Each row is a point on a tangle of strands that fork and nearly touch. The rows are in no order.
Points whose rows are less than 144 apart are linked; no others are.
gol: [-17 -28 -16  18  -8  -3  16   2  19 -33 -35 -40  26  46   5 -24  -4   1
 -18  14  22  21  28 -23 -35  20   2   6 -59   7 -20  43  37 -12 -43  -1
  26 -45   7  18 -15   6 -21  48 -51   0 -10  62  19 -39 -16 -42  29]
ponuk: [ 12   4  25   6  24  16 -18 -18  17  -7  36  37  19  15  22  -8 -31  15
  27   0 -22  17  -1  27  50   4   8  15  24  23  -8 -19   1 -23  30 -16
 -13  18   4  17 -10 -40  27 -62  11  23 -33 -18  -5  55 -22  17  -5]
fas: [-10  18   6  25 -12   6 -20 -34   6   8   5  34  -7 -44 -19 -12 -12  -8
  -6  28 -19  -2 -46  26  29 -13  -7   7  -2  41  12  13 -27  13  19   2
 -35  28  20   2 -21  -6   3   3  17   5 -11 -38  22  38  -8   4 -45]
bimab: [-16 -24 -16   4   6   3  46  18  12 -65 -15 -36  40  20  10 -49   0 -23
 -12   8   9  27  -8 -36 -45   6  13  14 -44  27 -40  23  13 -43 -18   3
   3 -38  -2   6   0   3 -17  41 -60 -25 -26  43  25 -26 -22 -44  17]
roz: [-20 -15   3   9   6 -20  23 -16  18  39  26  22  44  11  -1 -29 -35  27
  17  44 -25  44 -28  35  25  26 -20  27   7  50 -35   9  34   0   8 -32
 -27 -15  52  24 -39 -12  14 -51 -23 -33 -29 -27  13  44  -6 -21 -27]
Vab: [ -8 -20   2 -47  23 -47  40  12   2   2  22  -9  21 -21   6   5  12  12
   4  18   3  33 -14   4 -20  17  33  12   2 -12 -28 -45  -7  -2  27 -12
  -8  13   0  -1   7 -11   4 -33  15 -39  17 -22   4   5  20 -10 -18]
pob: [ 13 -11  29  -2  40  16 -13   7  13  29   8   1   6  -2   0  19  16  16
  -8 -16 -23  -4  43   1  50   5 -20  27  -7 -71  34  12  11  25 -16  13
  -6 -13  23   2  16 -41 -31 -21  -7   9  51  18 -31  23   8  36   2]
povo: [-22  22 -50 -49 -33 -18  19   7 -38  39  22  -7 -28  10 -14  17  16   9
   7 -21  21 -10   7   4 -27  10  36   4  39 -15   1 -25  41  12 -25 -49
   1 -29 -34  -9   1  28  11  -1  23 -11   6  13 -10 -65  -7  -8  37]
Dop: [ 34   8  63  28   6  18 -20 -11  21 -38  20  46  12  42  44  -5 -56  -1
  16  31 -14  24  12   8  55  -4   7   4   0  12  -4  -2  18 -12  18  -3
  10   7  -3  18 -18 -66  17 -40   1  76 -24  25 -27  47 -22  31   6]
kolam: [-42  -3 -14  -8 -55 -56  25 -23 -40  47  17  20 -19 -44  -6   7 -23 -28
 -12  67  27  22 -71   8  -8 -15  13  -2   9  19   4 -11  10  32 -10 -48
 -32 -10  -5  -8 -27  25 -47  26  24  -8  26 -54  23 -18  15 -12 -42]
dit: [  9 -10  44  42  42  28 -19   7  54 -78 -34  -8  22  32   2 -24   8 -16
  -5 -10 -29  -5  11 -35  26   0 -29  24 -54   0 -10  36 -10 -10  -4  41
  21 -12  15   2   0 -34 -14  -7 -41  20   1  51  -9  31  -8  19   3]
gem: [  6  38 -36  29 -17  35 -33  19  63 -19 -18  17   8  41  -1  -6 -33 -21
   1 -35 -17 -27  46 -20 -27   5 -48 -15  15   7  15  41  21 -10 -24 -16
   2 -32 -24  -2  13  33   7  39 -16  32 -33  55 -21 -25 -29   2  14]
bigun: [  5 -25   5  -2  34   5  -4  41  11  18 -13 -59   3  34  -5   6  39  41
   9 -44 -16 -19  49   1   3  36  -9 -14 -13 -50  12   9  12   6 -15  37
  42  -9  40  10   4 -11  36 -11 -17 -42  16  15  12   7  16   6  42]
Zoz: [-27  26 -56 -32 -29  -7  34  20  -1  11  20   0  12 -38 -31  -7  27  15
  23   3  15 -15 -36  17 -58  32  22 -13  30  34 -34 -10  -4 -11  25 -11
 -14  10 -14 -14  -2  49  32  43  11 -54 -18 -30  13 -17 -19 -27 -19]
gevek: [ 19  -3  23 -11  22   7 -18   6 -12  52  11  -8 -13  45  15  24   7  20
   6 -38  -1  -4  57  -4  34  -2  -4  -4   8 -60  27  -3  41  19 -25   0
  16 -37  22   6  18 -25  11 -26  -1  25  28  34 -11 -13   1  36  46]
dosiv: [  3  45 -30   5 -14  32 -39  21  17 -21  20   8 -11   0  -8  26  -2  -1
  48 -35  -2 -36  37  10 -34  22  -4 -24  41  17  11 -29 -22 -12  48  -8
  29  47 -78  -6  25  34  17   5  36  25 -25  -4 -41   3 -39  11   7]
lel: [-12 -32  38   4  28 -10  -1  -3  12 -49   6  -6   7 -27   2  -6   5  -3
  -6  25 -11  19  -8 -16  22  -6  31  37 -31 -13   4 -11 -21   7  16  19
  -5  38 -11   7   7 -34 -24 -33   7  26  33   8 -15  36   9  18 -18]
nad: [-25 -23  38  39 -21 -34  -3 -34   7 -21 -33  19   1 -23  -2 -19   1   7
 -24  71  16  31 -21  -1  -6  -3  -6   6 -60  25   3  30 -11  30 -11  25
 -12  17  33  -5 -25  -6 -37  28 -17  23  26   2   9  19  29   3 -39]
Bulo: [ 24  24  26  29  -6  21  -4 -21 -12  34   4  27   1  -6  -5  -5 -35 -14
  10   6  -7  14 -36  18  10 -19 -15 -19  16  26  -7  11 -12  -2  20  13
 -25  10  36  -1 -10  -5  52  -9   9 -14 -30 -32  27  33   5   8 -11]
tuz: [-16 -12 -20 -25   4 -36  13 -30 -24  61  33  13   8 -11 -15   7 -17   5
 -24  39  -5  16 -29  11  39  10 -20  33  27 -13  19  -9  20  26 -17 -59
 -25 -32   8  -6 -19 -11 -63 -21   3 -24  29 -53 -12   0  14 -13 -40]
Vema: [-13  25 -25  23   9  34 -12  -3  37  15  11  31  38  14  -7 -39 -22  -3
 -11 -40 -15 -21  -6 -19  67 -19 -35  36   0  21  27  42  19 -16 -51 -22
 -64 -47  38  10 -28 -25  32 -20 -30  -4 -40  22  28   7 -32   1  13]
Rolo: [-35  -7 -18   7 -24 -25  23 -34 -17  77  20  15  13 -12  -9  -7 -37  18
   4  59   1  31 -39  36  11  15  -1  11  11  38 -14  13  40  14  -3 -40
 -23 -17  51  10 -50  14  13   0 -10 -38  -4 -31  21  19   2 -28 -36]
zup: [-25 -20  22  26   8  -9  -9 -23  42   3  25  28  26   1  -3 -11 -25  28
  29  38 -27  30  -8  46  29  33   5  30   0  62  -7  -8   6   8  24  -4
 -14  12  16  25 -31 -25  -4 -50   7  11 -28 -20  -8  56 -24   2 -22]
Gevar: [ 14 -58  44  14  33 -11  -7 -16 -12  -3  -8 -37  -1  61  28   4 -21  18
  -8  14   7  34  41  -9  49   1   4   7 -33 -27   8  -3  31   4 -19  -2
  48  -6  30  16 -25 -35   3 -46 -10  12  -1  24   3  14  12   0  38]
gep: [ 27 -10  47  20 -27   1  -1   0 -48  41 -36   3 -32   5  17   9  13 -15
  -5  -9  15  -1  -2  -2 -30 -26 -13 -55 -21  -8 -13  23  -2  16  -4  58
   7   1  47 -14  17  15  28  40  12 -21   5  -1  25 -15  54  28   9]
Duf: [ 10 -16  27 -23  -6 -36  50  21 -22  58   4  -1  20  28   7  19  -6 -11
  -6  29  15  43  18 -21 -33  17  -2  -3 -17 -35 -30   0  40  -2 -13  -2
 -16 -44  30  -4  17  -8 -11   3  -8 -43  28   4  13 -36  48   0   6]
San: [ 57  17  53  28  14  28 -23 -20  -4 -21  -4  24   1  20  30 -21 -35 -19
  -5   1  -8  10 -16 -11  31 -34  -7 -20  -2  10  -1  27 -21 -26   5  27
  -4   7  36   1 -15 -39  49 -10  -7  21 -34   6  19  44   4  21  14]
vosa: [  7  27 -22   2  -7  18   2  13  34  -6  16  11  33  41   1  -9 -28  -2
  28 -22 -13   4  18   3 -23  25  -6  -2  22  21 -26   1  15 -33   4 -20
 -19 -22 -12   6   6  11  37  -8 -10 -14 -48  12   7 -11 -23  -4  20]
gufi: [-46   0   1 -26 -46 -58  43   6 -18  29  22  37  11 -60  -4  -3   1 -21
  -7  60  36  33 -62 -14 -45 -10  33   3  -8  13 -16  -9  18  20  -3 -14
 -63  -2   0  -3  -9  18 -26  32  15 -11  31 -18  25 -15   6   4 -35]
rutup: [-17 -40  31   3  32 -22  11  26  16 -42 -15 -52   6  -8  14   3  33   3
  -6  16  -3  10  15 -18 -13  13  36  16 -53 -40  -3 -24 -20   9  22  42
  27  40  -6  13  11 -14 -20 -12   8   2  38  14 -17  28  19  -7   0]
losa: [  7 -45  19  -3  -8 -31   2 -18 -33 -17 -19 -51 -31  26  23  20   1   7
  -2  15  22  20  14   9 -14   3  36 -30  -4  -5  10 -28  -6   7   3  -1
  67  25 -25   9  -2  16  -1  -5  13   8   1  -8  -7  -8  13 -18  21]
tivi: [ -9   1 -42 -32  29   3  -7 -13 -13 -15  24  -5  -1 -29 -17   4  12   7
  -6 -13   2 -14  -7   9  36 -11   1  25  28   3  12 -47 -32 -18  26 -50
   9  21 -54   0   0  -7 -38 -42   8  -3  -2 -43  -8  -5 -13 -27 -16]
zur: [  4  43 -36  26   5  45 -40  11  55  10  -5  31  14  33 -10  -3 -30  -5
  -9 -59 -12 -41  51 -12  31 -14 -63   9  23 -13  40  45  25  -2 -49 -22
 -15 -47  -2  -8   4  -6  -5  14 -21  41 -23  50 -19 -22 -33  20  15]
fude: [-39 -24 -26   2 -41 -26  18  -4 -13  -5 -18  -1   9 -53 -20 -25  33  -5
 -20  50  25  -7 -50  -7 -56  -7   7 -20 -40  18 -18  25 -12  11  -1  14
 -35   9  -2  -2   3  46 -36  84 -12 -13  20 -24  13 -12  10 -31 -40]
Piga: [ -2 -17   8 -17  17 -13  38  30  12 -29   0 -34  30  31  21 -14   0  -9
   1   2  19  32   2 -29 -50   9  41   0 -43   2 -45  -7  18 -39  -4   9
   6 -21   4  14   3 -15  33  -2 -22 -22 -15  43  39 -30  -1 -14  21]
ruva: [-16  30 -34  -1 -11  27 -11  -8 -10  57  18  16   0  -7 -10 -10 -16   2
 -15 -30   2 -19 -15   2  47 -22  -8  19  16  21  15  16  31  -5 -44 -41
 -45 -36  28   5 -31  -5  52 -10  -6 -11 -31   7  32 -29 -25  -2  14]
gek: [  6  14  12  10   9  15 -13   4  30  10  -4  17  13  -5  -4  18  13  -7
 -32  -7  -8 -19  36 -21  21   6 -31  26 -22 -60  21  29  15  14 -29  19
 -34 -27   2 -15  38 -19 -46   5 -18  44  49  47 -38 -18  -4  29 -11]
bifep: [ -7   1 -17  24   3  16 -34 -24  17 -34 -42 -25 -25   7  -2  -1  10   8
 -18 -18  12 -28  10   4   5  -7  10 -12 -24  18  25  17 -19  11 -17   7
  38  15  -2   1 -20  19   6  19   2  29 -18  15  -3   9 -21 -17  19]
gizar: [ 43   6   2  20   1  21 -31 -25 -13 -29  -9  10 -28   4   1  19 -31 -14
  26   5 -11 -20  16  22   9   0 -21 -46  52  22  19  -7 -40 -15  35   0
  52  46 -46  -4  -6  21 -11  18  17  18 -25 -34 -36  32 -15 -10  -7]
Lobov: [ 43   4  34 -18 -11   0  -4  22 -35  -3 -12  20 -21 -14  25  23  17 -36
   2 -14   8  -8   3 -29 -22 -32  10 -37   9 -53   2 -18 -28  -4  12  37
  -4  15 -31 -20  59   5 -13  16  23  22  41   6 -19 -19  26  43   4]
Rinab: [ 29 -35  47  33  35  11 -12   9  31 -71 -57 -22  18  23  -1 -11  14 -14
 -16  18 -24  -4  25 -28  13   6 -46   6 -52 -14 -16  39 -21   6   7  61
  47  -2  13  -7   5 -12 -49  31 -36   3  24  36 -20  22  23  -3  -6]
Mis: [-23 -15 -46 -21  11 -24   8 -16 -17 -14  -2 -24   3 -56 -28 -11  18  -2
 -22  10  -1  -9 -47   8  16 -16  13  20  11  20   3 -24 -39  -9  18 -33
  -4  30 -27  -3 -10  13 -40 -14   7 -30   5 -61  22   3   5 -38 -41]
kaze: [ 12 -20  36  28  -4  -5   2  -1  -4  17 -37 -16   6  10  -6   6   0   9
 -16  20   2   8  18  -4 -18   2 -31 -18 -45  -9 -10  33   2   9  -3  43
  10 -12  51  -2  -1  -3 -12  30 -15 -22  12   2  16   6  43   6  -2]
gogu: [-27 -24   7 -25 -11 -56  39 -20 -34  63  11  -1   7 -16   5   6 -16 -12
 -26  52  23  38 -29  -3   5  -1   5  20   0 -20   8 -10  16  20 -28 -44
 -24 -20  17 -13  -9   4 -50   3   9 -35  45 -43   2 -11  47  -5 -32]
kolu: [  7  30 -40 -24   2   3   9  10  11  -7  28  -1  30  39  -7 -10 -15  25
  61 -19 -10   1  11  21 -20  29  -7 -19  56  29 -25 -31   4 -44  21 -43
  19  -5 -18   0 -16  39  59 -21   6 -38 -74 -20  12  -3 -24 -25  12]
zamak: [ 53 -14  37  20 -10  -6 -31  -7   3 -27 -34  14 -17  19  13  33 -23 -10
  18  35  -6   4  22  21 -12   9 -12 -57  20   3   4  10 -18  -3  28  27
  54  30 -34  -8   8  13 -34  38  13  27  12  -7 -41  25   5   0  -1]
zuvov: [  8  25  -9   6  11  37 -14  -1  39  -2  16  30   9  19   3  -4 -10  -7
 -27 -27 -11 -22  27 -25  56 -16 -47  40   4 -40  34  30  22   9 -48 -12
 -39 -43  -4  -4  13 -32 -28 -18 -32  56  16  42 -26 -20 -22  21   5]
Bator: [ 25   7  39 -38  48  -8  10  23 -24 -18  26  18  -6 -31  24  10   2 -14
   0 -16  -5  22 -16 -11  16 -41  45   7  26 -42  -2 -43 -29 -16  29  21
 -16  27  -8  -8  34 -45  17 -50  25   5  24 -16   4   8  27  35  -9]
mez: [ 38  46  23  -2   9  39 -23   4 -37   6  17  42 -28 -11  24   4 -20 -21
   9 -53  -1 -20 -12   2  10 -55   8 -25  43   1  10 -17 -20 -26  19  18
 -13  10  -6 -10  23 -18  63 -21  31  17 -27   0  16  -4  -7  42  21]
mudu: [  9  12 -17  -6  10  26 -25   5 -46 -21 -13 -14 -51  -2   9  13  44   2
  23 -67   9 -51   9  20   2 -21  12 -20  32  12  21 -30 -46  -4  14  19
  65  50 -37  -6   7  16  30  -8  36  10 -15 -17  -9   4 -13  -1  34]
zila: [ -5   4 -44 -22   4   4  -5 -21  -4  41  38  11  11  -5 -31  12  -6  19
   4   1  -5  -7  -4  27  52  10 -25  32  45  12  18 -21   2   7  -1 -71
  -9  -4 -25   4 -20   0 -33 -41   1 -13  -8 -50 -17   6 -23 -28 -17]
barep: [  7  -9  14  18 -33   4  -4  -6 -57  41 -30 -22 -55  29  12   8  36   9
  11 -33  22 -28   4  16 -30  -2  10 -44   8   4   9  12  16  31 -25  47
  44   7  30 -14  11  30  44  25  28  -8   7  11  10 -39  25  18  35]
Liri: [ -3   6 -29 -27  26  10  -5  20   2  10  10  -4  -3 -67 -30   9  48  14
  -5 -36 -26 -39  -5  15  17   7 -11  17  23 -36  17 -25 -52  19  24  12
 -17  27 -23  -5  30  -3 -51 -13  14 -25  40 -52 -20  16  16  -2 -30]
nanir: [-16 -21 -17   7 -11   2  -8   9  11 -12 -34 -35   3 -33 -28  -7  44  25
 -18 -15 -12 -35 -10  16 -22  23 -14 -17 -20  -9  -3  16 -41  14  11  39
   3  25   5  -9  16  31 -27  42 -10 -21  14 -37  -5  14  24 -26 -23]
Zome: [ 13 -31  18 -22  40  -7  24  34   5 -10   3 -48  11  21  13   3  22  18
   5 -19  -4  13  19 -10 -16  14  22 -14 -22 -27 -19 -17   5 -14   6  29
  23  -6  31   5   4 -14  43 -27  -1 -38  -1  16  28  -2  17   3  25]
Zez: [ -6  10 -25 -23   9  -2  -3  16   3 -55  10 -13  -1 -36   2  14  30 -15
 -20 -24  17 -13 -14 -31 -22 -19  26  10  -7 -17   0 -29 -44 -28  17  12
 -10  26 -54  -9  32   6 -15  -6  15  27  19   5 -11 -19 -13  -7  -8]
gud: [-21 -37   8 -37  13 -42  77  29 -31  25 -13 -42  27   2   5 -15  23   6
 -10  18  30  34  -4 -18 -45  17  26   0 -37 -24 -36  -5  27   1  -3   8
   7 -20  42  -6  -5   1   3  37 -18 -70  22   8  42 -20  46 -21   0]
Nolo: [-29  14 -11 -20 -33 -24   6  17  22  30  21  12   2 -28 -14  29  18   9
  16  20  16  -5  -1   5 -51  34  28  -6  -3   0  -8  -8   9  15  13   3
 -28  11 -18  -3  27  19 -10  18  20   4  25   7 -19 -13 -13  14   0]
Vus: [-26  22 -10  42 -34   3   1 -37  24 -53   8  50   3 -52 -38 -41 -16 -20
  -5  44 -20   0 -81  -4  19  -8 -20  29  -8  67  -5  28 -24   7  23 -15
 -60  14  -1   6 -20  -3 -34   5  -8  36 -16 -24  22  30 -25 -16 -55]
Kemi: [ 11  19  -8 -49 -15 -20  54  24 -16  69  21  28  19  -4  -8  12  -1 -12
   1  -2  14  14 -20  -3 -34  10   1  -6  33 -25 -41  -6  34  -6  -6 -15
 -45 -48  24 -20  20   9  34   0   9 -56  15   3  18 -42  21   7   2]
Barub: [-31  -2  -8 -29 -15 -28  22  23  22 -12  22  10   8 -51 -11   9  36  -9
 -13  16  12   0 -24 -17 -32   3  36  25 -21 -19  -6 -22 -11   4   8   9
 -50  17 -29   1  33  11 -42  -5  17  15  43  10 -14 -17  -9  11 -16]
soded: [ 13  33 -18  14  -6  45 -40   1  10  12   6  21 -21 -19 -22  16  -1   6
  30 -34 -15 -45  19  23 -10  15 -34 -27  43  31  23   2 -31   0  32   6
  10  45 -30 -17   5  35  18  27  34   0 -27 -26 -20  20 -22   8 -13]
vavup: [ 38  45 -11   1 -13  43  -7  -8 -48  37  30  25 -37   7   4   6 -19 -23
  29 -50  -3 -18 -13  16   3 -35 -21 -33  77  19   4 -19  -1  -9  19 -14
   0   2  -9 -18   5  23  57  -8  31 -18 -36 -27   7 -25  -1  19   3]
bini: [ 22  37   3  28 -16  30 -19   7  45   0   0  31  11  23   2   2 -29 -16
   7  -9 -21  -9  20  -8 -28  13 -26 -17   7  12  -1  30  10 -13   1  16
 -23 -14  -4  -8  18  15  19  26  -6  15 -26  34  -4 -11 -16  19   0]
Babuk: [-24  15 -64 -27   4  19   0   2  -7  -4  -2 -21 -12 -28 -19   5  39  -9
 -31 -43  12 -41  -3 -21   3 -15   9  26 -10 -16  23 -18 -21 -12 -23 -18
  -9  -2 -38  -9  17  18 -23   2   4  11  16   5  -3 -36 -18 -16  15]
leki: [ 11 -31  46  23 -27 -33  -6 -16  -7  -2 -23  -9 -20   6  12  23  -8   1
  10  58  16  25  10  23 -39  10   6 -42  -9   9  -9  -3  -7  20  22  25
  39  28  -6   5   3  18 -31  26  13  11  17 -22 -10  20  27  -4  -7]
bavo: [ -6 -14 -11 -29  55   4   9  -6   2 -54  37  -3  17 -32 -16 -13   7  -6
  -5  -1 -17   9 -13  -4  60 -16  -6  55  19 -12  12 -43 -38 -11  28 -28
 -16  25 -49  -4  14 -34 -63 -60  -4  22  15 -35 -22  21  -9 -13 -35]
rasag: [ 40   5  58  38  18  22   3  -4 -10 -57 -17  11  17   8  10 -47 -22 -28
 -22   9 -15  33 -34 -35  27 -32 -17  11 -30   6 -19  25 -29 -16  11  39
 -17   2  42   0  -3 -48  13 -16 -26  -2 -14  10  33  34  32  17  -4]
Bepom: [ 24  -1  41  24  26  12 -50 -24  29 -22 -10  28  -6  28  28  12 -34  12
  22  20 -11   3  27  26  58   1  -5  -1   4   4  20  11   8   6   6   8
  38  18   1  16 -31 -41 -14 -20   1  69   2  24 -46  61 -28  19   9]
noso: [-36  30 -48 -22 -30   6  16  -4 -25  35  21   7  -8 -27 -24  -6   3   5
  14 -11  18  -7 -41  22 -11   0  29   0  24  49 -16  -5  16 -10   4 -38
 -15   3   0   4 -35  31  47  19  10 -35 -29 -21  28 -25 -25 -28 -12]
fik: [  0  -7 -17  14 -39 -19   4  13  14  -9 -21 -17   2  54   4  14 -22  -6
   4  32  13  30  51  -7 -52  32   5 -26 -19  -2 -13  21  53 -10 -12 -13
  37 -45 -17  10   1  21 -13  40 -26  13  -8  47  -1 -56  -4 -17  32]
Redad: [-30 -13 -30   1 -20 -11  13 -27   4 -34   6   8  16 -53 -24 -27  -6 -18
 -29  47  -8  -1 -58  -6  10 -10  -7  28  -9  36  -3  -4 -26  -2  12 -23
 -43   7 -25  -5  -3  11 -68  -1 -10   4  10 -37   9   1  -7 -31 -49]
fug: [ -7 -13 -11  21 -47 -28  12 -19  15  -3 -19   6   6  33 -10   3 -42 -10
 -12  52  11  33  26   7 -41  23 -18  -1  -7  11 -19  34  51  -4 -29 -33
   3 -41 -24   3 -20  22 -60  38 -30  26  -4  17 -25 -45  -2 -38  -2]
vabaz: [-35  12 -49  18 -17  16 -43 -22  16 -35 -21 -23 -40  26   0  -5  -8  10
   8 -25  23 -27  29   6  -6  -7  26   0 -16  44  28 -10   6  -1 -21 -47
  48  16 -37  23 -42  27  32  10  10  35 -52  11  -7 -13 -32 -31  37]
Siza: [-38  15 -36 -40 -34 -34  40  45  21  12  21 -10  22 -30 -32  12  41  33
  33  10  11  -6  -1  21 -80  73  33 -15   9   3 -29 -18  16  15  24   8
 -15   8 -16  -6  24  33   8  31  19 -25  19  -3  -5 -15  -9  -7   1]
kita: [ 10  42 -42  -1  18  44 -51   6  -5 -50  -6  -5 -36   5   6  20  13  -9
  36 -67  12 -53  39   5   0 -20  -2 -18  28  12  25 -32 -35 -21  33  -8
  67  51 -79  -6   5  18  20   1  33  35 -30   5 -28  11 -45  -2  28]
vetu: [ 16   4  36  28  23  32   8  16  33 -39  -9  19  35   6  -8 -42   4 -27
 -11 -10 -35   7 -11 -35  18  -2 -31  34 -32  -1 -17  37 -18 -17  -5  36
 -44 -19  39  -5  17 -39  -2 -15 -52  -1   2  34  13  11   6  23 -11]
Fuzug: [-13 -27 -14 -54  29 -43  60  16 -34  22  -4 -43   4 -16   3 -10  26  29
   4   4  20  14 -31   8 -14  12  41   1   6   0 -29 -34  15   4   2 -13
  15 -10  34  -6 -11   3  44  -6  -2 -73   2 -24  35 -14  28 -27 -10]
fol: [ 44  26  21 -14  39  36 -28  23 -16 -29   9  17  -7 -28  32   8   7 -15
  10 -54 -11 -20  -8 -13  10 -43  24 -10  24 -33   7 -15 -43 -33  33  49
   1  31 -13  -7  33 -39  37 -25  28  10   2  -7   2  28  -3  44   8]
zamis: [ 12  13  22  18  39  36  -8   9  34 -20  11  11  33  10   5 -37 -12  -2
 -15 -32 -23  -1  -7 -36  55 -23 -15  41 -26   1   8  22   6 -17 -32  16
 -47 -23  44   9  -8 -51  47 -40 -30   1 -22  30  33  26 -17  27  12]
Sirol: [  8  -2  48 -30  16 -46  26  23   7   0  28  25   9 -31  21  21  -4  -1
  14  26  -1  41 -17  -1 -19  -3  37   2  11 -18 -26 -44  -3   3  32  19
 -27  24  -4  -2  22 -29  19 -41  31 -12  26 -20   5  26  31  31 -16]
goman: [ 14 -19   0   2   6   9 -17   3 -33  15 -24 -49 -34  39   7   7  34  25
  16 -56  -3 -32  29  17   7   4  -6 -29  23 -13  25  -1  -8  17 -27  29
  69   3  23  -5   1  15  39  -3   4 -26  -9   8   7 -10   7   1  51]
Pivif: [ -9 -20  24  16  -6  -7   6 -21 -15  10 -28  -6   6 -17  -3 -18   2  -7
 -44  27   6  14 -15 -20  14 -15 -17  16 -42 -12  12  36  -7  17 -30  19
 -21 -22  44 -13 -13  -9 -28  24 -19 -14  29   2  20  -9  39  -2 -23]
Fakon: [ 51  38 -13 -11  -9  31  12  14 -30  33  10  17  -3   2  -6  11  -6 -17
  11 -38 -15 -19   0   6 -26 -11 -40 -37  62 -15  -4  -3 -18 -17  19  12
 -17 -11  -2 -21  42  28  27  12   8 -35 -16 -24  -2 -20  17  14  -7]
Mebe: [ -7 -41  10  -3  46  -7  16  -4  28 -50  19 -11  28  -4  -5 -23   2   2
   1  11 -32  16 -11  -7  30   4   2  49  -4   7 -16 -22 -18 -11  18  -2
  -9   6 -12   5   4 -29 -34 -57 -27  -7  -1 -14 -18  28  -5  -9 -22]
fon: [  4  17 -10 -38 -40 -16  33   2 -33  50  30  21 -18   8  14  19 -22 -12
  -1   4  21  18 -18   4 -29 -10  25 -11  30  -6 -13 -20  38  -4 -16 -41
 -30 -34  -2  -4  -1   9  28   1  17  -8  -2   6   4 -48  10   5  16]
bep: [-10  19 -16  13  14  37 -43 -14  11   5 -18  -5 -30   7   4  -2  20   5
 -15 -66   5 -50  17 -10  28 -28   7   7 -21   2  35   9  -4  13 -43   8
   7  -1  15   9 -15  -4  48  -3   6  27 -16  32  17   3 -30  13  40]
duv: [  0  17 -43 -14 -33   2  -8 -11 -32   5  10 -19 -46  32   2  17  -9   6
   0 -22  10 -11  43   5  -8  -4  12  -9  30 -13  17 -30  28   2 -24 -63
  33 -17 -58  10   0  19  -9 -11   7  37 -12  13 -34 -50 -12 -12  36]
pifo: [  3  -5   6  -6  -3   2 -11 -19 -19  57  17   0 -15  28  15  14 -21  20
 -15 -19  12   4  15   5  44 -20  10  15   8  -9  24  -5  42  14 -44 -34
 -13 -36  23  11 -19 -24  31 -41   0  22 -10  20  12 -24 -10  16  35]
gofev: [ 44  16   7 -13 -12  15  -3  18 -46  31  -1   5 -27  11  18  26  25 -14
  10 -41  -9 -18  21  -3 -32  -6 -19 -48  42 -47  11  -8  -8   5   5  38
   6 -10  -9 -27  56  16   8  13  23 -13  19   1  -9 -27  29  37  15]
Tigos: [  6 -14  31  33  27   9 -37 -15  59 -52 -20  17   5  15   4  -6 -15   5
  23  19 -36  -2  16  32  45  21 -28  13  -5  32   1  15 -15   4  20  21
  41  25 -13  16 -20 -16 -41 -16 -13  39  -6   1 -50  70 -25  -2 -11]
Zag: [-24  12 -62 -28  25  20 -14   5  -3  26   8 -11  -3 -56 -41  10  52   7
 -29 -53  -1 -56  -7  -5  45 -10 -24  30   2 -32  43   3 -25  18 -20 -17
 -25   1 -19 -11  10  -2 -39 -15   3 -14  33 -20  -3 -13 -15  -2 -11]
Lukar: [-52  16 -53  -9 -38 -10  29 -14 -32  72  22  -1  -4 -19 -34 -10  -5  10
  20  29  12   3 -45  34   1  18  14  -1  27  48 -25  20  33  11 -10 -51
  -8 -17  38   1 -60  51  41  43 -15 -52 -20 -27  26  -9 -25 -45 -21]
sifeb: [ 11  -5 -31 -12  -2   2   1  14  -1  15  -9 -28   7 -25 -34   8  37  20
  -2 -18 -24 -34   1  26  -7  31 -25  -9  37 -21   8  -4 -38  19  16   5
   6   7  -6 -10  18  27 -38  12  -5 -46  18 -60 -21  12  22 -16 -32]
gifa: [ -5 -10 -20  17 -41   0   0   8  13 -18 -35 -16  11 -23 -20 -15  31   2
  -8  17   6 -26 -15  -5 -65  14 -29 -36 -31   9 -17  36 -24   1  15  38
 -13   8   1 -10  24  53 -23  88 -18 -11   3 -15   1  -7  13 -18 -25]
Rof: [ 31 -20  45  -5  32  -3   4  32  -7 -24  -9 -19  -5   6  19  23  21 -22
  -3  -3  -5   9  31 -35  -4 -14  16  -6 -22 -73   0 -20 -17  -4  14  39
  24  16 -11  -5  42 -20 -22   0   6   9  46  13 -21   1  28  24  15]
vin: [-23  41 -30  -6 -18  35 -33   9   2  28  10  -5 -36  32   2  13   9  15
  14 -67  12 -38  30  -2 -14  -4  21  -2   7   3  24  -6  29   8 -22 -10
   7 -12  -8   4   4  13  61  -8  22  23 -24  51   4 -33 -34  32  52]
munu: [ 14 -31  47  33  29   3 -32 -31  15 -31 -24 -11 -10  51  21   1 -34  17
 -15  28   3  24  27   5  62  -3  -8   8 -31   8  18  28  17  12 -21  -2
  50   6  25  13 -49 -43  -5 -26  -9  48  -9  33 -12  39  -1   3  26]
bur: [ 14 -34  31  27  23   5 -23   4  41 -42 -50  -6   2  -8   0   0  10   4
  -5  23 -30  -4  16  15  21  22 -19   5 -25   1   1  23 -33  13  16  54
  38  33   6   5 -10  -8 -50  17  -7  12  21  -2 -37  54   9  -9 -13]
getol: [-14   7  15   3 -36 -22  45  -2 -16  25  10  26  14 -27  13 -10 -18 -17
  -9  54  27  39 -51  -9 -40 -14  26  -2 -25  26 -23  16  20   3  -4   0
 -52  -7  25   7  -9   3  17  29  -2 -18  -3   8  39 -13  10   0 -16]
kuni: [-16   7 -32  12 -35 -11 -37 -12  11 -30 -18 -28 -52  37  20  21 -16   6
  -2   0  17  -8  45  -2 -20  -3  35  -4 -19   0  13 -17  34  10 -17 -42
  53  -1 -51  28 -16  21   6   3  12  69 -16  39 -31 -30 -30 -13  45]
sut: [ -2 -50  12  -8  13 -30   3 -16 -18   3  -3 -56 -12  66  24  13 -11  28
  -1  11  16  29  43  -1  -2  16  28 -14 -18  -7   2 -27  29  -9 -20 -30
  60  -9   4  23 -21  -1  15 -25  -5   4 -18  21   6 -16   3 -19  39]
napok: [-24 -11  55  36 -31 -43  25  -9 -26  10 -15  23  12 -35  16 -16 -11  -8
  -5  81  20  59 -36 -14 -28 -16  -5  -4 -53  25 -21  13  -1  25  16  30
 -32  18  54   7  -8  -3 -11  28  -5 -19  16  -9  42  12  44  19 -30]

Follow the links from the first point to the second, and from the first to the third. Name the last point that the two ways share.
zamak / gofev / Zoz | Bepom
zup / soded / tivi | Bepom
vavup / ruva / gep | tivi
gek / munu / Mebe | vetu
tuz / Siza / Lobov | tivi
kolu / Rinab / Mis | vetu

A fork is a point with three links. Follow the links from the first point to the second and name the forks in between, in order.
Zome / gofev | tivi
losa / bavo | Bepom vetu tivi
roz / ruva | Bepom vetu
Bator / Vema | tivi vetu

Name the points in between on the shortest way along the links from the first point to the second, in order.
tivi / gep | zila tuz gogu kolam gufi getol napok nad Pivif kaze
Zag / sut | Babuk Zez Barub Nolo Siza Zoz noso Lukar Rolo roz zup ponuk Dop Bepom munu Gevar
Piga / napok | Zome bigun goman barep gep kaze Pivif nad
kolam / Vab | gogu tuz zila tivi bavo Mebe lel rutup Rof Lobov gofev Fakon vavup mez fol Bator Sirol
gevek / nad | pifo ruva Vema zamis vetu rasag San Bulo fas Vus Redad Mis tivi zila tuz gogu kolam gufi getol napok
